Each row is a point on a tangle of strands that fork, close into loops and nearly touch. The rows are in no order.
Two points are linked if the straight distance between their rows is under 56.5. Some points are linked to none.
q_196: [  9  21   3   2  -4   5  21 -29  19 -11 -16  17  -4 -39 -23  23  -7  25
 -14  14  32]
q_841: [ -8  -1 -43  -3 -39   7 -14 -13  13   7  -6  -8 -17 -12   4  -3 -14 -12
  -4   6 -12]
q_236: [  3  21  18   3  16   9   1 -46  15  -1  -3   5 -10  -6 -25  -6 -32  -3
   2  21  10]
q_779: [  0 -18   9   4  15  12  -8  -3 -13   0  19  -6   0   8 -12 -11  24  -8
  15 -12 -16]
q_44: [  7  25   9 -16  -5  12  14 -18 -13 -20   9  14  -3 -26 -12  19   7 -11
  22   1 -16]
q_173: [  2 -21 -15 -21  -2 -13  39  37   0  -1  -2  -2   2  22  10 -14  13 -18
  15 -10  10]
q_671: [ 42 -12  10  34   2  18 -25  22  -1 -22  32 -12  14  -2  21   5  12  10
   2  -1  -5]
q_720: [-10 -13 -44   2 -14  14  -2  -9  -1  -6  16   4 -27 -11   0  -6  23 -13
  10   3 -15]
q_981: [ 12  -2  -9  13   6  18 -12 -46  21  -5 -20   8  -6  -8 -14   2 -15  26
 -13   7  10]
q_576: [ 37 -22  30  16  -3  22 -18 -13  -4 -12 -41   3  20  13   1   3 -11   9
  14  -1  -7]
q_533: [ -6   3  13   2 -19  -7  19 -10 -11  -5 -32   1  -7 -13 -18  -9  11 -13
  10 -17  -6]
q_159: [-38  21   5 -11 -22   4 -28 -24 -15  15   7 -14 -16  -9  -8 -10 -15 -31
   4  12 -17]
q_836: [-32  -5   1  18 -21 -14 -15   3   4  10 -19  -3   0  -7   6  -7   3  10
 -50 -17  11]
q_445: [ 18  15  -6 -22  25 -13  36   7   4 -12  -6  10   9  -2  -8  16 -11   0
  24   9  -1]
q_923: [-13  -3 -29 -10   1  -5  24 -15 -12  -8   3  30 -11 -38  -7   6   3   5
  -1  -6 -19]
q_552: [ 28  18  -2 -14 -14  -9  18  18   8  -3 -10  -8  26  25  22   8 -18 -15
  23   8  11]
q_659: [-30   0   6  -2 -22  10 -24 -25  -2   0   6   0  -5 -23 -11  -1  16 -10
 -20 -10 -17]
q_2: [-42  32  30 -26  18 -19   5  10   6  22  13  -1  19  15  -6   3 -28 -10
   5   6  -5]
q_6: [ -5   6  29  20  -5 -10   6 -10  -5  -2 -46  12  -5 -17  -7  -2  -5  24
 -39   1  12]
q_522: [-24  10  22   3  22 -16 -15 -10  -5  17  10  -9  -6  17  -9 -16  -9   2
  -4  -4  11]
q_509: [ -2 -23  19 -19   9  12 -18   1  -2  22   7 -17  14  45   8  -3 -15   2
  12  18   4]
q_405: [-30 -42   6 -26  36  -9   6  14 -25  27   0   1 -12  29  -4 -29  13   1
  10 -18 -14]
q_939: [  8  12  -5  19 -19  11  13 -14  -1 -22  12  -3 -17 -10 -18  -9  30 -22
  22  -8  -3]
q_947: [ 18  -4   7  -2  -4  -5  17   5  -6 -11 -26  10  12 -32   3  20  18  20
  -9 -15   0]
q_299: [-19  12  29  33  -6 -16 -17  15 -14 -12 -10  10   3 -19   8   6  13   4
 -27 -22 -10]
q_399: [ -4   1  26  12   8  -8  -1 -31  -9   8 -55   6 -14 -11  -3  -3 -26  16
 -17   5   1]
q_382: [ -7  23  11   6   7 -32  15  26  -6   2 -13   4   5   5  13  -1 -15  -8
  -2  -9   6]
q_894: [ -2 -12   3   4  -1 -13  11   8  -8   3   3 -22  -8  33  -4 -30  15 -27
  12  -8   2]
q_821: [ 29  -8   7  -9  21  -6  14  24  -4   1   9  10  12  28   8  12 -18  -9
  30  13  -7]
q_944: [ -1   0  13  -9   0  -1  17 -21  -2 -20 -53   5  -3  -1 -18  -7 -11  -5
  11   1   1]
q_69: [ 19 -10 -13   2  11   2   9   0   5   1 -25  -1 -14  33  -5 -17  -6  -8
  23   6   8]
q_597: [ 19 -31 -22   9 -18 -16  32  39   4 -19 -12   3   7   5   1 -11  12  -9
  20 -11  -1]
q_454: [ 10  -5 -14  18 -24  21 -26 -10  -3 -15 -23  13 -24 -43   0   8  -4 -13
   4   0 -29]
q_737: [ -1  21 -31  13  -9  -6   1  12   3  -2  21   5 -19  -3  16   7  -6 -15
  -5  13  -5]
q_898: [ 19  -4   8 -10 -30  22 -23   1   7  -1  33 -32  40   8   8  12  20   2
  -5   2  13]
q_928: [-53  14  25 -29   7 -14 -16   3  -2  15  -2   1  -2 -10  -7   3 -34 -11
  -4   2 -14]
q_160: [ 16  11  -4  13  18  -3   8  15   5  -2   6   6  12  -8   5  14   6  22
 -14  -9  25]
q_343: [ -7  39  16  35  24 -15   6   9 -11 -19   8  37 -14 -20   8  24  -1   5
 -13 -10  -8]
q_709: [-42 -19  26 -20  13  -4 -21 -13 -19  32 -25   1 -17   5 -12  -6 -17  -9
  -5  -3 -25]
q_730: [ 19   0 -14   4 -20   5  16  -4  19   1 -31  -9   5  12 -10  -5  11  -6
  -6  -7  26]
q_733: [  1  16 -33  -2   2   3 -10  -7  20   4  41 -15   9  19  14   5   0  17
 -20  18  27]
q_145: [ -5   8 -19   8 -36  20 -36 -22   2 -17  -7  -4 -17 -23  -1   4 -12 -15
  -3  18 -17]
q_284: [  7  14 -38   6   0  -5   7  14  16  -6  43  -1  -2   8  24   2   7  -4
 -10  14  18]
q_318: [-12  26  13 -24  27  -3   7 -10  22   2  11   2  15 -10  -2  18 -33  12
 -24  15  23]
q_967: [ -6  15  25   4   2  13  -3 -29   7   0  15 -10  11  -4 -16  -3   9  11
 -10   5  15]
q_129: [ 15  -7 -16  15 -17  10  11 -12  13  -1 -22 -10 -15  41 -12 -28  17  -9
   6   1  20]
q_162: [ 27 -20  23  33  12   1 -23  48  -4 -15  43  -5  18  10  21   0  19   2
  -4 -21  -8]
q_851: [  9  -6 -10  -1 -23  11 -18  24  13  -6  26 -17  34   8  27  10  25  12
  -8  -6   2]
q_481: [-20   3  -6   8 -32   0  -7 -16   0   0  -7   5  -5 -26   0  -1  15   4
 -31  -8   7]
q_748: [-14  21   7 -12  -9  -6 -22  14   3  18  17 -19  -3  10  14   0  -9 -14
   4  16  -1]
q_921: [-20  15  16   8   8  -5  -3 -24   3  14  17 -10 -10   4 -15 -16  25   0
 -13 -15  13]
q_37: [-30  15  26 -33  28  -5   8  -3   9  19   2  -3  25   0   2  -2 -28  19
 -10   5   6]
q_746: [ 28   5  -6  26   5   6  -9   2  -3 -15  24   0  -3  -6   9   7   3  12
  -7  -3  12]
q_209: [ 33   8  -4 -17  17 -14  29   7  -2  -9 -14  16  -2  14   1   2 -21 -15
  50  10   0]
q_258: [  3 -14  -4 -14   1   9   2 -15   1   3  13   3   3  -5   2   9   2   2
   9   2 -16]
q_562: [ 13  20  16 -14 -26  13  -2  -2   4   0  14 -33  33   9  15   4   9  -6
   8   5   6]
q_785: [ -3 -15  21  -2  -5   0 -14   5 -10  20  -1 -26   1  42   7 -28  -4 -12
   2   2   5]
q_302: [ -8 -31 -34   1 -12   1  17   1  -4  -3  -9  12 -13 -31  -2  -1  15  -7
   5  -6 -26]
q_776: [-18 -12  26  14   8 -11 -10  24  -5  11  22   1  25   6  -1  -4  32   8
 -13 -34  -9]
q_975: [  7  -3 -34   7 -11  19 -29 -16  23   0   7  -8 -13   3   9  -1  -9  16
 -20  14  13]
q_741: [  6  -4  30  -3  -9 -10  -3   3  -5   7 -28  -8  21   0   2   1 -12   5
 -21 -10  10]
q_955: [  5 -36 -18 -28   7   6  16   9 -12   0  14   9   4   4   5   2   2   7
  21   7 -18]
q_660: [-20  -1  14   6 -14   4 -12  -8 -15   5  26 -13   4 -10   7  -6  25 -11
  -1 -11 -17]
q_310: [ 17  11   7  11 -13 -25  20  39  -1 -10 -23  -1  14   6   7  -3   8  -5
  -7 -16  23]
q_909: [  9  -4   0  16  -9 -18   9  42   1  -5   8  -1  10  -1   8  -3  19  -1
 -16 -23  -5]
q_432: [ -9  18 -34   4   7  23 -33 -32  22   1  39 -12  -4   0  10   4  -5   9
 -23  25  12]
q_292: [  3 -11  10  -7  -2 -12  23  22 -11   7  -3 -14  15  22  -5 -13  23  -2
   9 -16   9]
q_854: [ 11 -30  10 -20  10  -3   6  -3  -6  14 -34  -5  -1  40  -8 -23 -14   3
  22   5   5]
q_574: [-38  12  11 -20 -17   1 -19 -10  -4   9   0 -10   0 -16  -1   9 -20  -3
  -3  16 -24]
q_902: [ 14  19  20  -2  32 -11  -1   0  -3   6 -17   2   1  30   6  -5 -34  -8
  39  18  -8]
q_403: [  8   5  -7   7 -29  -1   3  -1 -11 -24 -19   9 -16 -29  -3   3   5 -17
  16 -16 -22]
q_108: [  6  19  19  11   5  14   6 -50  18 -18 -10   5  -7 -20 -29   4 -18  22
 -22  18  24]
q_416: [-42   1 -22   2   1   1 -28  -7 -10  15  16  10 -31 -25   8   4  -5  -7
 -25   1 -15]
q_7: [-36  -5  10   6  -3  -5 -18  16  -6  16   5  -4  19  -2   8   1  15  10
 -39 -18  -7]
q_596: [ 13  11 -19  -1  26  -7  31  -9  -1  -6   0  22 -12  -9 -11   1  -3  15
  10   0   8]
q_599: [ 22   0   2  -5  23 -10  14  30  -3  -7  42 -12  11  25  12   0   5 -12
  25   6   1]
q_467: [ 18 -22 -17  13 -12  -2  -5  36   8  -9  12  -9   6   7  19   1  20   1
 -11   0   3]
q_498: [ -5 -33 -30  13   3  26 -34 -17   2   9 -18   6 -22 -17   2  -7 -16  24
 -20   7 -14]
q_102: [ -2  22 -14  -9  14 -20  33  28   3  -6  37   2   6  20   6  -5  12  -7
  22   1  10]
q_494: [  3  12  -5  12  -4 -15   2  15   3 -14 -13   2 -14  -5  16   7 -12  -9
 -10   0   5]
q_111: [ 15  26 -26  16  -2  -3  14   3  -4 -13  23   1 -18  -8   2   5  21 -18
  13   4 -11]
q_630: [ 25 -10 -10   8 -12   5  28  30  -1 -18  -8  22  19 -24   1  12  25  11
  -3 -13   3]
q_676: [ 14  21  19 -15  20  -4   6 -19   6  -6  -1   0  -1   9 -10  -1 -31   0
  25  14  12]
q_873: [ 23 -35 -26  -1 -13  -4  37  32   1  -7  -6   5  13   1  -6   3  25   9
  -8 -13   6]
q_4: [ 20   5 -15  -3  29   8  10 -22  17  -3  29  19   2 -13   2  23  -2  27
  -6  17  14]
q_313: [-52 -24  15 -29  24  -9   1   4 -14  27  -7   3  -4  11 -10 -10  -1  -1
   1 -21 -32]
q_419: [ 18  21 -12   4  18  -3  26   3   9  -2   2  17  -6 -18 -21  10  24  22
  -6  -7  30]
q_378: [ -3 -28  21 -31  35  28 -17   7 -15  21  29  -4  15  47   3   2 -10  16
  22  18  -3]
q_201: [ 10 -42 -31  10 -27  16 -11  22   9  -3  -8 -19   6  12  10  -8  11  -3
  -9   1  -7]
q_545: [-47   7  -8  -2 -13   1 -40 -22  -3  21  14  -7 -32  -8 -16  -8 -16  -7
 -23  13 -11]
q_344: [ 18 -24 -21  24  19  26 -36 -30  18  -4 -13  13 -22  -2  -1   2 -16  26
 -11  12  -6]
q_575: [ 26   9   1  -6 -25  22  14 -26  -7 -23   5 -12  -5 -21  -8   4  19 -20
  33   1 -15]
q_612: [  2   8 -35   3 -15   4   7 -29   6 -13  -3  -5 -20  -7  -6   1  -4 -10
  12  11 -10]
q_508: [ 17   0  18 -21 -23   9   7  13  -6  -4  -8 -19  31  13  27  12  -4 -10
  20   9   6]
q_764: [  7 -11  18  33  28  20 -60   4  -4  12   3  12 -19  -9  11  16 -16  12
   0   6 -14]
q_365: [-27   7 -32  -7  22 -21   5   7  -3   9  32  23 -32 -21   9   1   3  -3
   6  -9  -7]
q_254: [ -6  22   0  -2   1  -1   6 -23  11   2  13   5   6 -21 -11  17  -7  20
 -23   7  30]
q_305: [ 20  -5  28   5   2  -3  12  -1  -5  -1 -43  16  12 -20 -24   9  10  28
 -19  -7  18]
q_877: [  5  -9   5 -11  13   0  16 -23 -12   0 -60  22  -1 -17 -12   1 -29   8
   0   8  -6]
q_317: [-28  -2  33  -8  25 -20 -16  -4 -17  24 -13  -6 -11  25  -8 -14 -28 -20
   9  -1  -7]
q_542: [  2 -29 -46  19 -28  26 -28  -5  17  -5  -4 -11  -7   4  12  -7  10   0
 -17   4  -2]
q_286: [  0  30   2 -14  -7 -17  23  20   5  -1  21 -13  14  10  -4  13  19 -19
  11   3  18]
q_28: [-11  19  38 -14  18 -12  -8   9 -21  15  -8   3  -9  20   1 -11 -30 -19
  36  -1 -21]
q_110: [-17 -17 -20  10  14  12 -40 -16  -3  20   9  16 -28 -17   0   0 -10   7
  -5   1 -24]
q_880: [ -6   7  -2 -13   2  -3  17 -34 -12  -9 -17  20 -10 -30 -12  14  -8   1
  17   8 -16]
q_812: [ 43   7  -4  11  -9 -11  25  39   8 -10 -15  -9  15  23  12  -3  -4  -7
   9  -3  17]
q_731: [ 12 -28  27  19   5  -1 -13  43  -1  -1  11  -6  35  14  13  -7  16  11
 -11 -29 -15]
q_900: [-17 -41  -6 -31  15   1  14  10 -13  14  13  -3   9  23   6  -8  12   2
  15 -11   1]
q_340: [  5  23   0  -3 -31  -7  27  15  16  -3   4  -9  14   4 -18   2  30  -2
  -2  -1  32]

A piece is all that can be reached along the links. How many separate loops has the piece of each point below (a circle has one, a figure eight two, a Y none), and how many tips (points with one link)?
q_841: loops 2, tips 1
q_340: loops 2, tips 1
q_129: loops 0, tips 2

A tip is a point with one link. Name the tips that can be reached along the links from each point below, in the order of the rows.
q_405: q_340
q_129: q_730, q_854
q_382: q_378
